Points on a hilly landscape, in no order, each with its height.
From any point a ball rolls to the lowest of the 2 points nearest to it. It stops when none of these is lower. Distance is the straight distance between rows; heights are no part of it.
Z869 height 145: [ 94 160 106 112 153 151 150 134  83 147 136 134 127 158 104  77 135  73
 131 129 101 146 123 150 133 138 123 129 105 106  94  94]
Z628 height 303: [124 117 166 140 117  74 154 183  93 109 151 117 124  85 148 189 113 166
 127 127 124 118 117 190 114 189 124 121  90  98 142 177]
Z53 height 306: [108  88 144 131 101  89 110 145 122 121  95 121 111 115 126 168 103 177
 108  90 157  67 168 122  98 106 103 103 132 134 165 174]
Z468 height 307: [175 118 137  99  96 129 121 108 152  88 117 164 110  85 127 128 127 137
 130 107 130 110  94 114 156 146  64 122 120 111 164 118]
Z625 height 285: [157 106 160 131  76 150 130 124 144 132 177  78 152 133 165 138 156 163
 118 135 142 152 160 118 192  91 180 134  96 133 192 175]
Z927 height 571: [150 189 159 119 132 126 114 135 112 127 136 149 136 141 134 103 161 152
 154 127 110 150 100  80 185 133 157 184 133 148 167 137]
Z368 height 114: [ 92  92 133 175 156 136  87 155  96 168 148 145 155 145 131  75 154 165
  96 116 111 128 132 108 131 110 118 145 136  81 112 166]
Z133 height 470: [104  86 117 128 157 153 108 124  74 183 136  89 133 152 113 117 140 106
 117 114  96 117 161 196 165 132  99  97  85 110 100 151]
Z895 height 431: [150 138 112 145 145 116 175 121 124  78 109 122  99  91 101 189 119 147
 157 146 146 131  99 121  92 151 124 140 149 186  87 110]
Z326 height 511: [ 94  94 175 126 157 160 111 119  86 192 111  81 125 139  91 112 166 138
  80 122 131 193 180  78 125 119 150 165  72 134  87 150]
Z873 height 393: [120 165 103  95  89 175 105  97 160 143 111 101 106 113 126 141 132 115
 140 123 150 132 148 108  94  62 118 122 170 140 152  57]
Z786 height 108: [107 118 103 145 137 131 172 140 114 143 118 154 106 182 100  88 147 109
 123 135 102 154 115  97 100 137 148 133 109 148  94 101]
Z80 height 348: [164 100 149 103  75 153 135  94 121 156 120 102 129 197 123 103 148 157
 152 160 135 197 153 132 118  82 102  86  87 137 181 107]
Z855 height 361: [154  82 104 148  92 150 122 105 121  99  95 113  86 115 116 172 123 103
 133 114 140 194 143  94 115  81 104 150 118 150 156  82]
Z338 height 259: [148 180 124  87 163  61 139 124  80 106 119 125 115  97 115 127  91 149
 135  89  95  75 117 182 105 184 153  99 137 140 141 115]
Z970 height 121: [ 88 147 107 105 135 177 142 169 121 185 180  88 104 150 124 125 181 120
 120 149 137 133 146 145 171 101 141 113  90 105 151 132]
Z634 height 490: [126 179 137 128 160  90 149 157 124 106  92 207 113 154 135 127 101  88
 114 105 143 106  77  83 140 177  97 113 114 172 133  97]
Z228 height 282: [162 109 182 138  86  98 111 130 123  96  75 122 119 126 111 126 113 193
 106  96 166 101 116 122  81 115 110 114 151 154 167 148]
Z303 height 234: [118 189 106  96 100 170 158 147 162 168 140  97 139 204 166 125 116 118
 127 135 146 175 124 123 144  83 175  77 105 170 167  92]
Z316 height 408: [156 122 106 136 166 114 163 124 106  93 148 147 108  94 104 152 132 142
 164 149 119 123 114 113 177 148 133 181 140 165  75 147]
Z40 height 188: [136 110 113 155 104 110 121 117 167  86 114 105 154  93 156 161  92 145
 120 118 147 121 123 120  67  98 182 162 185 135 113 124]
Z67 height 366: [128 136 184 131  86 184  94 142 140 129 148 129 155 119 136  76 181 139
 148 159 154 132 110 122 106 124 135 165 140  54 141 160]
Z537 height 162: [ 83  99  90 149 127 165 125 140 118 164 130  84  81 142 121 167 170 131
 130 161 147 148 167 126 180  67  96 123 114 175 105 142]
Z187 height 131: [145 170 107 166 210 115 172 129 122  88 128 185 102 116  93 137  92  74
 132 152 167 121  76 155  82 224  85 121 152 149  66 119]
Z834 height 332: [119 115 163 101 122  75 128 153  89 155 110 123 122 124 152 174 121 166
 119 106 122 103 143 174 129 142  95  83  90 131 168 156]
Z87 height 346: [117 131  63 120 116  85 150 137 153 145 117 172 123 135 138 147  93 105
 145 117  71  92 129 112  47 123 121 118 149 129 114  62]
Z360 height 226: [125 141  94 118 163 117 107  95 103 106 146 137  98  53  96 122 104  59
 136 106 123 104 163 167 157 183 134 124 137  40 116 128]
Z255 height 352: [ 92 144 132 139  90 184 114 156 120 148 152  94 116 123 107 112 182 166
 136 138 147 112 145 113 106  80 138 156 158  87 158 145]
Z803 height 94: [116  78  79 168 121 112 155 123  88 108  92 143  92 114  87 116 114 109
 112  96 121 122 133 104  74 118  98 108 149 109 135 105]
Z155 height 368: [111 127 130 147 113 162 121 134 174 116 127 151 136 122 144 117 149  93
 141 142 144 148 141  84 168  89 120 176 156 107 112 127]
Z676 height 241: [121 111 129 141 120 115 129 141 169 118 111 163 153 172 180 115 116  95
 117 146 126 129 112 123 163 121 126  89 125 152 139 101]
Z312 height 611: [157 134 187 132  96  93  85 137 116  86 132 166 147  76 141 141 101 126
 133 116 118 181  86 110 135 172 111 178  90  83 162 144]
Z698 height 258: [164 111 102 106 137  88  82  89 102 162 104 109 145 121 152 183  89 162
 148  88  73 136 149 164 108 105 142 108 113 177 149 102]
Z536 height 304: [150 165 169  89 161  72 125 126 105  99  90 129 126  94 109 174  86 139
 135 111 135 119  90 152 113 190 105 119 106 165 110 132]
Z760 height 430: [130 107 129 108  94 117 106 126 178 114 168 130 136  75 176 146 153 199
 141 139 130  71 131 145 144 107 121 117 162  94 168 155]
Z776 height 347: [140 111  71 141 141 116 133 116 132  91 105  95  93  96 136 170 111  99
 121  88 134  97 117 150 160 134 101  91 149 183 127 112]
Z363 height 539: [118 152 138  69 131 172  97 128 125 170 105 135 134 117  96 126 191 127
 163 158 134 149 141  78 154 109  85 171 121 138 103 133]
Z533 height 451: [161 177 127  78 146  78 104  94 154  87 118 128 142  65 157 172  72 157
 121  95 125  79 128 135  93 154 194 144 173 148 117 122]
Z73 height 353: [153 131 107 173 104 158 108 139 157 119 162 121 167 171 164 108 135 146
 151 160  88 197  65 136 146 100 167 140 106 129 160 101]
Z480 height 178: [ 94 141 128 106 141 117 165 154  67 135 113 129  65 124  53 107 163 154
 118 128 125  93 123 116  63 168  86 125 134  91 148 150]
Z588 height 239: [186 145 150 104 119  96 176 128 167  75  95 166 126 117 134 143 131 159
 140 134 131 101  76  86 145 142 123 137 160 197 147 110]
Z794 height 253: [ 67 102 117 165 184 138  97 161 118 179 146 107 151 163 166 135  95 132
  93 102 107 171 137 125 150 126 129 126  86 131  84 145]
Z159 height 403: [110 128  70 192 160 129 131 149 128  86 165 164  94  87 139 133 118  80
 110 112 115 124 105 117 149 170 148 160 153  64 138 121]
Z732 height 206: [ 95 163 145 113 101  82 178 172 115 144 131 156 100 117  82 126 141 167
 140 134 119  69 133  99  27 146 113 137 127  89 146 127]
Z578 height 222: [161 141 136  70  91 156 108  98  92 133 121  50 107  94 103 159 141 124
 118 122 158 134 150 180  99 106 103  87 118 147 160  99]
Z644 height 244: [100 102 115 113 152 122  78  98 146 114 144 142  95  49 118 144 114  67
 143 120 138 113 150 125 198 167  83 146 107  46 140 145]
Z167 height 591: [179 180 179  91 119 116  75 135 125 111 142 171 151  90 131 105 110 127
 166 118 112 128 110  97 189 174 128 184 117  87 175 123]
Z144 height 650: [172 110 150 123 144  90 123 110 181  65 150 182 149  62 163 145  87 155
 125 120 124  99  69 167  97 194 122 105 132  91 132 130]
Z419 height 298: [125 124 156  78  96 158 118 136  84 158 103  83  85 128  70 108 202 174
 143 116 166  73 157 143  94 109  76  96 134 101 192 164]
Z183 height 322: [ 71 130  92 110 146  82 151 133 150 161 107 171 134 132 123 158  89 106
 127 128  98 130 170 115  74 118 139 140 126 112  81 114]
Z233 height 220: [ 80  87 124 194 168 104  86 158 145 148 143 149 170 145 182 156 106 143
  98 162  94 166 117 125 126 143 113 146 110  96  96 135]
Z313 height 213: [ 99 115 153 134 149 136 110 145 105 147 116 127  97 115  73 101 167 121
 104 122 172 108 159  95 129 123 103 154 157 128  96 186]
Z379 height 362: [138 151 141  31 109 114 154  92 147 113 105 117 132  89 125 149 111 122
 142 129 132  90 161 155  88 128 133 114 128 157 115  88]
Z490 height 249: [133 125 145  88 117 124 122  95  74 117  82 101 116 127 104 108 129  99
 137 114 146 119 142 196 108 130  60  84 107 117 130 110]
Z81 height 454: [131 116 115 124 111 146  85 125 120 155 141  98 144 172 149  92 154 128
 129 105 105 107 146 183 174  86 101  77 123 121 152 122]
Z50 height 523: [121  79 118 185 161 141 162 172 128 110 184 182 123 138 128  86 158  97
  71 142 115 180 101 108 145 155 132 147 107  74  92 123]
Z431 height 59: [133  91  65 151 104 145 161 114 109 133 100 134  95 167 111  88 136 126
 131  95 102 100 140 114 106  80 131 101 154 146 160  94]
Z932 height 367: [146 101 158 170 152 122 153 134 138 159 140 112 163 215 104  38  87 163
 115 124 124 136 113 114  75 116 188 124 140 136  83 148]
Z30 height 290: [ 92 149 154 127 114 116 156 140 130 143 110 145 158 176 136 112 157 133
 151 204 108 106 131 158 101 117  95  84 111 158  76 106]
Z504 height 327: [ 94 122  75 131 133  91 147 145 133 141 100 124  93 117 143 184 101 135
 113  74 142  67 163 125 146 104 113  82 145 164 163 125]
Z137 height 217: [162  67  81 129 114 126 117 103 126 124 114  99 140 143 153 183  77 103
 122 103  91 161 139 172  93 118 144  79  96 157 137  87]
Z331 height 428: [128 124 107 147 180 123  81 113 129 150 156 106 159 128 167 130 128 103
 126 129  92 138 144 138 233 118 154 171 106 149 114 154]
Z751 height 116: [149  97  82 196 169 112 149 124 124 133 182 178 148 125 125 109 128 146
 129 145  86 128 132 122 133 141 144 166 180  83  99 153]
Z280 height 230: [153 117 132 103  99 129 112 106  95 142 134 129 144 125 113 129 155 158
 164 136  81 122 128 162  98 114 108 138 135  99 135 128]
Z825 height 510: [149 131 151  42  80 113  97 133 126 167 120 156 109 101 108 152 138 138
 133  86 134  93 143  88 127 120  94 105 115  90 220 136]
Z972 height 384: [133 101 209 135  89 137 135 145 181  91 133 144 150 110 133 115 155 156
 121 180 187 127 127 113 126 123 109 156 156 103 126 174]
Z424 height 386: [109 150 111 128 145 134 124 141 150 107 152 184 105  78 116 123 127  79
 127 122 124 139 137  78 178 136 143 201 148  69 126 108]
Z670 height 209: [169 149 163 147 141 103 125  94 134 113 113 158 145 117  97 105 103 152
 140 128 140 118  93 115  18 139  99 146 189 157  99 113]
Z13 height 410: [129 167 120 163 192 145  96 126  92 152 131 119 148 160 134  94 143  95
 113 118 120 114 132 138 220 125 143 140 135 170  83 139]
Z284 height 155: [143  56  70 141  87 141 139  90 133 111 134 134 129 120 133 144 119  74
 139 112 108 155 172 138 133  84 151 134 132  69 128 107]
Z46 height 266: [114 165 126 107 115 112 132 128 160 131 132 166 153 165 172  97 151 120
 146 159 127  70  94 166 153 127  82  62 131 140 129 101]
Z291 height 665: [162 117 134 134 123  83 129 136 155  65 143 146 142  86 169 138  89 105
 110 129 111  99  92 174 153 186 158  87 137  95 177 144]
Z118 height 320: [ 89 159 116 115 143 165 147 135  94 172 157  62 139 121 104 105 154 146
 126 128 112 138 159 139 124 104 212 176 124 114  88 146]
Z376 height 439: [126 148 125  98 122 175 102  97 124 185 146  68 156 191 144  58 123 131
 133  92  98 131 144 162 138  91 156 106 116 101 148 113]
Z256 height 478: [ 47 108 108 150 149 103 167 178 140 139 175 156 137 152 147 122 121 109
 103 169 104 144 118 171  89 161 132  99  95  52  99 120]
Z220 height 464: [ 67 124 124 161 104 142 152 192 158 115 118 125  95 144 165 172  98  77
  88 125 173 173 132 116 115 119 137 133 112 121 142 114]
Z492 height 461: [128 192 154  88 128 108 116 123 101 111  75 160  94 120 107 106 104  84
 140  78 139 116  98  91 106 159 102 142 120 136 155  72]
Z577 height 185: [ 96  97 113 125 128 126 127 116 118 139  86 117 101 117 102 163 139 124
 138 131 158 110 182 111 151  88  88 133 135 163  74 147]
Z702 height 308: [ 99 113 160 124 118 135 130 144  88 147 131 135 105 118 122 138 144  92
 102 123 145 178 142 118 149 138 109 160  86 103 138 130]
Z345 height 337: [114 135 147  82 136  76 158 116 169 125 104 121 149  97 140 190 111 151
 149 150 157  96 130 151  99 119 121 112 129 166  64 121]
Z687 height 202: [149 129  97 123  95 165 132 105 108 142 120  95 150 150 101 118 184 192
 171 145 100 157 113 146  64  88 130 114 135 132 146  93]
Z723 height 387: [150 151 154  58  87 123 119  96 172 110 105 145 141 105 158 150 109  69
 113 116 152 135 134 121 143 128 137 125 122 155 140  75]
Z943 height 310: [190  95 168 132  84  98 134 105 108  61  89  83 109  90 121 137 117 146
  79  96 174 102 122 164 122 150 140 105 125 177 164 173]
Z857 height 257: [100 183 105 133  90 178 168 152 141 165 128  75 122 185 136 107 178 170
 150 173 124 165 109 109 114  65 177  84 116 164 154 107]
Z947 height 208: [ 79 135 113 178 163 140 137 167 180 133 147 146 154 171 173 121 114  83
 102 157 130 157 111  90 157 122 172 123 135 151  80 115]
Z836 height 187: [102  80 107 149 153 108 111 129 168 134 146 140 147 100 159 156 140 136
 140 162 110 132 136 149 164 126  83 140 127 100  98 138]
Z875 height 85: [141 169 144 157 211 122 121 146 103 117 136 182 114  88 109 145 107 129
 123 156 145 137  65 131  87 212  57 146 138 127  66 146]
Z796 height 207: [101 213 129 102 115 136 157 150 156 146 124 139 125 162 134 105 137  85
 136 152 136 153 127  86 116 106 181 131 121 159 137  77]
Z833 height 553: [128 174 171 119 140 180 101 150 109 148 133 118 126 120 123 109 204 126
 134 166 131 168 108  69 209 130 136 203 111 155 111 146]
Z989 height 279: [ 77 145 106 138 134 188 155 146 107 182 152  80 110 179 108  92 206 196
 128 169 106 175 120  94 133 101 164 110 112 165  96 119]
Z956 height 422: [133 142  93 189 160 119 113 159 131  78 149 124 121  92 162 167  99 101
 117 130 141 129  62 142 114 163 125 130 156 138 136 111]
Z512 height 278: [116  97 157 124  92 111 150 174 104 132 170 127 121  83 138 186 140 142
 146 160 114 163 123 175 101 156 116 139  69  52 153 146]
Z632 height 409: [110 129 114 113  93 168 120  83 163 183 120 112 142 166 147 117 107 136
 135 131 122 149 158 115  77  41 149 122 139 117 133  76]
Z477 height 221: [107 192 124 109 154  86 148 170  91 151 147 143 126 140 142 131 139 137
 145 123  93  99 102 159 140 154 156 106 122 142 143 127]
Z622 height 240: [130 126 164 128 160 127 128 131 115 118 139 159 140 124 108  97 149 113
 120 157 152 102 133 132 168 162 111 148 135 103  99 184]
Z173 height 173: [153 155  74 120 131 167 131  98  71 153 121  74  98 164 116 139 175 164
 158 115 100 154 123 141 131  98 116 101 121 157 164  97]
Z682 height 293: [109 125 100 127 174  74 174 150 165 131 127 205 144 140 133 132 111  88
 141 176 112 120 137 103 111 164 139 135 135 118  64 123]
Z767 height 369: [177 109 115 128 105 186 134 101 100 158 173  52 115 180 103 136 143 159
 150 145 116 226 148 126 122  89 114  93  49 121 202 121]
Z92 height 311: [ 83 130 135 124 100 102 165 158 169 135  97 148 135 149 167 156 111 156
 159 178 136  98 126 159  76 101 109  63 139 187  92 105]
Z230 height 535: [101 185 122 144 162 104 180 154 138 137 157 208 109 155 109  71 116  70
  97 138 102 101 128  78 118 182 185 142 126 101 116 111]
Z415 height 128: [126  87  92 155  98 139 121 112  98 103 140 128 101 108 102 104 113  83
  95  75 124 129 153 111 138 117 128 140 141  58 176 123]
Z952 height 281: [162 131 136 112  76 139 129  89 104 117 102 102 125 143 117  92 140 146
 118 124 118 135 108 143  13 100 151  99 148 134 169  67]
Z461 height 339: [159 146 172 140 135 110 135 132 123  69 123  92 118  88 135 133 120 124
 104 116 179 103 111 142 176 157 139 144 140 172 126 171]
Z601 height 424: [159 176 123 112 149 102 137 103 156  76 115 108 154  91 158 148  79 114
 137 128 143 107 107 162 131 158 201 111 165 191  88 120]
Z101 height 199: [184 153  99  83 118 175 120  90  97 123 147  53  85 128 100 165 156 120
 129 124 126 140 170 146 144  89 115  91 125 142 221 101]
Z63 height 129: [132 174 167 157 197 114 115 122 111 142 126 161 139 100 108 125 108 173
 126 132 175 105 108 100  77 172  56 160 159 127  73 181]
Z617 height 300: [127 126 119 110 126  95 125  99 102 158  79 100 156 166 125 143  70 172
 136  97 103 149 163 137  73  87 167 116 120 183  96 112]
Z325 height 299: [ 72 140 122 149 139 195 157 143 138 200 171  75 123 171 107  49 163 171
 130 136 112 153 146 106 114  91 219 133 122 138  62 118]
Z319 height 70: [129 104 130 168 186  96 118 149  85 174 165 185 147 142 109 103 136 190
 108 126  75 116 127  86 129 149 138 168 155  91 117 191]
Z910 height 317: [168 103 160  84  94 124 133 102 130 120  91 118 144 197 125 118 134 108
 142 147 126 190 116 154 157 119  98  98  72 170 152  90]
Z240 height 174: [151 168 122 113 188 116 145 106  79  91 132 169 127 113  88 104 111  68
 145 148 131 132 130 187 114 197 107 130 130 124  61 113]
Z777 height 340: [120 160 116  97  97 183 110 135  83 179 158  53 124 125 119 133 184 174
 164 126 137 120 170 145 146  93 201 149 147 106 158 169]
Z974 height 363: [140 167 139 146 131 149 128 111 111  94  91  79 136 130 133 135 121 101
 102 140 177 142 137 133 173 129 166 147 147 212  87 157]
Z198 height 328: [171 107 149 131  69 135 126 128 194 116 153 144 170 148 189 136 130 120
 141 157 118 194 108 131 163 100 142 134  88 106 180 120]
Z728 height 395: [155 175 135 163 168 129 136 108 146  78 109 122 169 149 140 126  93  76
 127 143 170 149  93 127 123 151 181 122 190 216  81 125]
Z592 height 255: [155  88 164 109  88 135 119 112 119 118 159 129 161  87 126 159 141 126
 161 155 114 144 151 184 136 135 110 141  88  68 136 156]
Z845 height 402: [137  73 178 138  86 131  95  88 174 106 114 155 176 128 139  96 138 161
 133 150 161  88 155 125  94  94 117 141 175 101 108 160]
Z856 height 136: [165  76  90 124  69 133 212 145 137 108 147 109 115 181 130 156 132 144
 138 130 104 173 134 118 149 113 197 110  89 169 188 129]
Z936 height 147: [108 175  89 131 119 186 132 149  79 154 146  52  96 167 122 106 162 140
 116 113 126 155 109 148 164 119 151 112 110 158 155 136]
Z450 height 263: [136  62 111 172  79 153 128 139 181 121 173 103 125 134 157 150 133 127
 132 143 140 130 168 132 195  57 152 133 116 137 167 164]
Z818 height 544: [130 126 117 166 194 131 163 151 127 138 173 208 132 162 111  79 119  80
  90 147  90 150 116  93 167 192 172 141 118 104  76 128]
Z195 height 502: [117  81 157 195 142 115 139 162 120 108 158 170 146 130 133 109 102 109
  63 154 141 166 122 131  88 171 147 139 121  55 104 158]
Z773 height 435: [124 181 152  91 125  92 107 149 114 118 102 158 120 108 148 139  88  92
 103  78 120 105 107 129 136 180 112 120 109 109 201 109]
Z757 height 334: [137  87 111 173 109 126 134 142 101 120 109 112 113 148 112 150 113 118
 103 102 131 184 128 100 145 135 124 149  92 151 153 133]
Z78 height 146: [100 102 125 215 155 154  69 126 122 136 146 118 146 136 130  89 135 100
  81 131 162 111 143 132 149 128  97 137 176  69 111 172]
Z277 height 154: [129 110 128 117 103 128 194 123 114 116  94 117 107 175  96 128 169 152
 154 154 133 168 147 118 119 119 152 123 107 183 111 119]
Z763 height 450: [145 136 139 111 128 104 100 110 132 150 133  97 142 117 151 166 120 154
 157 127 108 132 164 128 197 112 180 172 124 170 133 176]
Z735 height 514: [145 179 134 140 162 100 158 161 132  91 137 219 107 134 124  86 102 118
 127 137 114 117  84 108 136 190 143 138 137 127 145 106]
Z993 height 417: [110  96 140 163 106 127  71 108 197 130 136 123 156  81 181 135 131 177
 110 126 143  72 130 118 119  80  96 128 177 107 126 129]
Z57 height 169: [129 201 142 143 162 140 126 122 125 129 121 125 129 112 106  93 128 144
 132 145 152 115 104  92  75 131 104 166 187 163  95 128]
Z546 height 380: [108 121 105  97  84 175 132 131 158 137 110 111  74 129 122 167 135  87
 132 152 181 173 162  96 119  58  85 133 130 151 145  81]
Z904 height 379: [151 130 121 138 107 176 126 130 129 147 155  70 126 195 131  95 149 172
 147 125 106 235  90 116 126 120 166 126  69 132 188 112]
Z862 height 291: [142 111 141  58 111 156 123  94  99 141  88  91 112  82  83 135 156 170
 151 101 162  62 154 128  85 118  67 115 141 123 130 152]
Z126 height 243: [164 130 143  95 157 132  64  59 159 124 117 143 170  75 116 103 128 127
 157 124 124 101 125 144 116 138  49 157 173  92  88 106]
Z204 height 175: [ 74 176 106 129 138 178 127 145 147 149 127 123 150 160 164  95 113  61
  93 123 130 166 133 114 134 112 144 138 104 112 107  87]
Z924 height 245: [ 97 103  87 207 120 157 140 150 149 124 155  80 117 139 173 169 125 146
 112 130 125 148 138 125 167  81 199 133 144 155 136 149]
Z861 height 219: [135  80 120 194 114 111 120 138 132 112 119  94 144 128 157 167  66 138
  97  92 137 141 155 129 123 101 203 148 140 152 138 171]
Z171 height 632: [172 100 180 145 138  61 127 126 118  85 120 184 148  82 119 133  89 154
 138 127 120 126  85 148 113 185  99 136 114  80 131 158]
Z48 height 189: [ 93 149 134 146 131 107 141 149 112 126 132 115 142 143 156 110 107 129
 100 115 128 112 129 157 109 147 166 119 125 114 133 144]
Z783 height 261: [131 133 171  84 134 147 103 155 121 129 144 147 131 104 109 100 184 149
 174 150 156  43 134 119 196 150  95 145 143  92 119 196]
Z146 height 492: [169 111 169  69  86 123  81 105 130 172 115 118 148 132 132 155 129 133
 134 105 136 128 174  85 155  71 121 133 107 141 197 140]
Z429 height 215: [140 119 116 105 153 101  45  52 135 135 137 128 173  85 141 115 106 112
 137 126 101 110 147 172 121 141 131 133 161  84 104 112]
Z573 height 372: [124 125  89 101 147  79 159 149 123 105 100 163 121 138 132 162 100 119
 149 114  89  89 102 144  65 163 113  76 126 184 108  64]
Z54 height 246: [161 138 159 131  90 120 137  91  97 103  87 125 122 140  77  75 138 185
 132 130 148 111  95 111  34 129 105 129 161 133 145 113]
Z375 height 423: [ 97 166 162  91  85 187 123 106 157 175 128  88 161 195 139  69 121 128
 135 131 140 141 146 150  67  76 161 105 110 107 141  92]
Z442 height 248: [ 98 158 106 112 157 131 144 121 198 128 128 173 113  89 111 101 139  98
 132 131 153  33 139  86 130 128  92 129 185  86  90 137]
Z841 height 441: [105 106  76 219 172 140 138 179 117 102 162 110 103 132 158 165 132  74
  99 137 101 160  83 144 160 160 140 107 122 142 111 112]
Z216 height 341: [122 132 183 154 132 158 129 135 136 146  98  97 171 207 125  53 111 163
 110 130 151 146 124  96 140 106 200 126 134 182 101 174]
Z451 height 443: [117 161 124 172 115 142 128 174 143  84 115 143 125 145 161 163  95  83
 112 113 143 168  73  96 105 150 151 126 136 160 156  90]
Z820 height 338: [118  91 133 111 131 115 168 109 129 163 109  99 168 198 113  76  65 160
 131  91 101 144 158 146  88 111 197 133 112 144  99 141]
Z434 height 460: [ 80  99  93 187 174 140 164 183 110 118 154 128 122 144 139 141 133  70
  97 161 124 168 108 184 102 166 138  93 100 112  59 119]
Z247 height 159: [103 142 142 149 102 116 141 130 152 137 127 105 142 120 136 117  86 152
 106 110 147  81 151 130  61 109 190 119 174 124 128 153]
Z487 height 472: [137 145 135  88 118 109  83 128 133 178 123 121 146 111 129 158 133 170
 142  90  97 129 175  73 144  91 158 181 146 129 169 131]
Z716 height 365: [139 125  92 131 157 125 130  97 163  87 120 125 111  43 133 186 108 137
 125  85 144  72 110 129 146 145 109 124 154 131 106 132]
Z414 height 411: [130 163 174  82 130 102 108 113 163 101 113 148 149  90 160 135  76  69
 102 108 152 116 126 138 141 176 138 135 102  91 134 126]
Z594 height 280: [127 155 140  72 129 163  93 149  77 158 115 120  95 129  72  73 210 130
 153 122 151  65 133 112 134 163  83 135 144  98 145 171]
Z366 height 277: [201 141 150 123 108 135 123 107 147  51 131 142 110  85 127 134 121 164
 130 100 134 115  43 102 151 156 121 160 148 146 170 121]
Z976 height 388: [102 156 125 146 175 148 152 121  71 117 109  86 104 145  98 102 145  82
  82 116 158 121 147 146 198 135 155 115 135 182  74 157]
Z541 height 314: [106 108 143 169 160 132 125 136 119 161 129  98 130 194 144  82 129 186
 109 117 133 133 127 115 182 105 160 102 119 197 102 179]
Z633 height 204: [140 132 114 143 202 138 126 133  73 107 153 152  99  71  63 128 108  96
 138 124 145 113 125 184 150 207  96 122 140  75  70 157]
Z142 height 182: [128  74  96 126 134 100  92  78 143 133 129 115 167 104 150 172  86  84
 126 109 100 155 166 156 115 111 135 122 114  88 122  97]
Z229 height 305: [162 128 182 122  72 147 129 127 159  82 144 116 164 121 177 128 152 119
 124 153 155 138 121 173 180 117 159 132 116 129 161 143]
Z282 height 269: [134 125 157 101 145 134  98  84 129 121 100 116 156  94 101 118 116 154
 130 113 161  66 152 135  93 139  76 127 156 131  79 150]
Z364 height 95: [164  97  78 117  98 141 176 130 132 145 143 126 112 182 120 110 125 162
 135  91  82 128 123 133 115 100 163  86 127 130 205 110]
Z138 height 283: [158 111 174  96  84 109 111  71 114 113  80 134 168 170 113  78 121  89
 129 118 119 148 122 172 104 129  85  96 109 134 128  99]
Z382 height 267: [100 120  94 129 138  97 171 124 194 108 122 197 125 129 128 103 118  60
 119 140 123  86 155  97 145 136 128 126 167  95 102 121]
Z548 height 284: [122  84 150 113 111 150  75 115 121 172 149 133 157 115 119 142 151  86
 142 147 108 192 154 133 155 110  90 158  71  84 128 127]
Z374 height 385: [175 111  98 138 158 122 107  86 152  90 150 126 122  66 137 188 115 144
 150 120 106 101 119 120 200 136 112 172 127 161 123 134]
Z516 height 286: [100  97 116 179 158 113  83 144 102 188 114  98 137 174 153 128  95 162
  98  78 106 124 128 118 169 112 107 103  91 167 133 166]
Z351 height 351: [135 108 143 132  82 139 134 134 200  95 144 143 117 110 154 166 141 119
 150 175 156 171 116 102 171  97 105 163 114 150 142 111]
Z962 height 231: [ 76 148 141  97 104 129 164 162 152 127 123 147 108 102 109 107 146 112
 138 144 152  47 145 105  92 152  95 125 138  81 113 125]
Z172 height 526: [158 139 140  37 103 137 118 124 124 163 114 152  97 113  87 168 183 132
 176 131 130 130 152  73 148 115  78 170 104 109 179 127]
Z522 height 141: [109 149  99 116 133 158 125 168 114 185 159  94  92 140 131 189 193 156
 154 165 128 129 141 132 164  92  88  92 102 149 155 138]
Z979 height 421: [115 120  62 184 174 108  82 124 137 133 135 160 121 119 153 143  88  91
 104  90  76 138 118  99 153 135 123 147 162  90 129 113]
Z223 height 489: [100  70 161 148 148 148  95 110  88 159 113  94 136 163 101 125 128 119
  97 130 145 167 177 149 152 124 105 121  67 152  69 177]
Z666 height 156: [156 101 102 188 169  82  93 103 179 109 165 178 161  95 164 142 117 144
 136 154 109 110 102 130 148 153 109 128 181 101 116 145]
Z139 height 288: [155 112 137  78  85 141 127 125 165 120 136 161 119 143 144 113 172 139
 154 142 128  91  85 153 124 115  43  82 140 127 160  91]
Z401 height 404: [140 110  93 104 157  88 188 129 100 104 107 162  72 100  85 177 110 145
 165 102 100 106 107 128 109 169  88 125 119 140 103  98]
Z689 height 194: [137  96 140 120  96  87 197 145 152  87  81 161 106 150 115 128 146 158
 134 164 150 123 124  84 118 131 147 129 134 181 111 143]

Where does a ball stop that starts at each point below?
Z993 -> Z786
Z401 -> Z480
Z159 -> Z247
Z375 -> Z970
Z932 -> Z431
Z735 -> Z786
Z767 -> Z970

Call two points neighbours if one is among the 2 nearest of the other. Go from one point of each pair to the other, from neighbour to neighbour, staying as low as possible. Name the highest point that can't be avoided.
Z970 and Z786 -> Z419
Z431 and Z786 -> Z277
Z875 and Z970 -> Z952
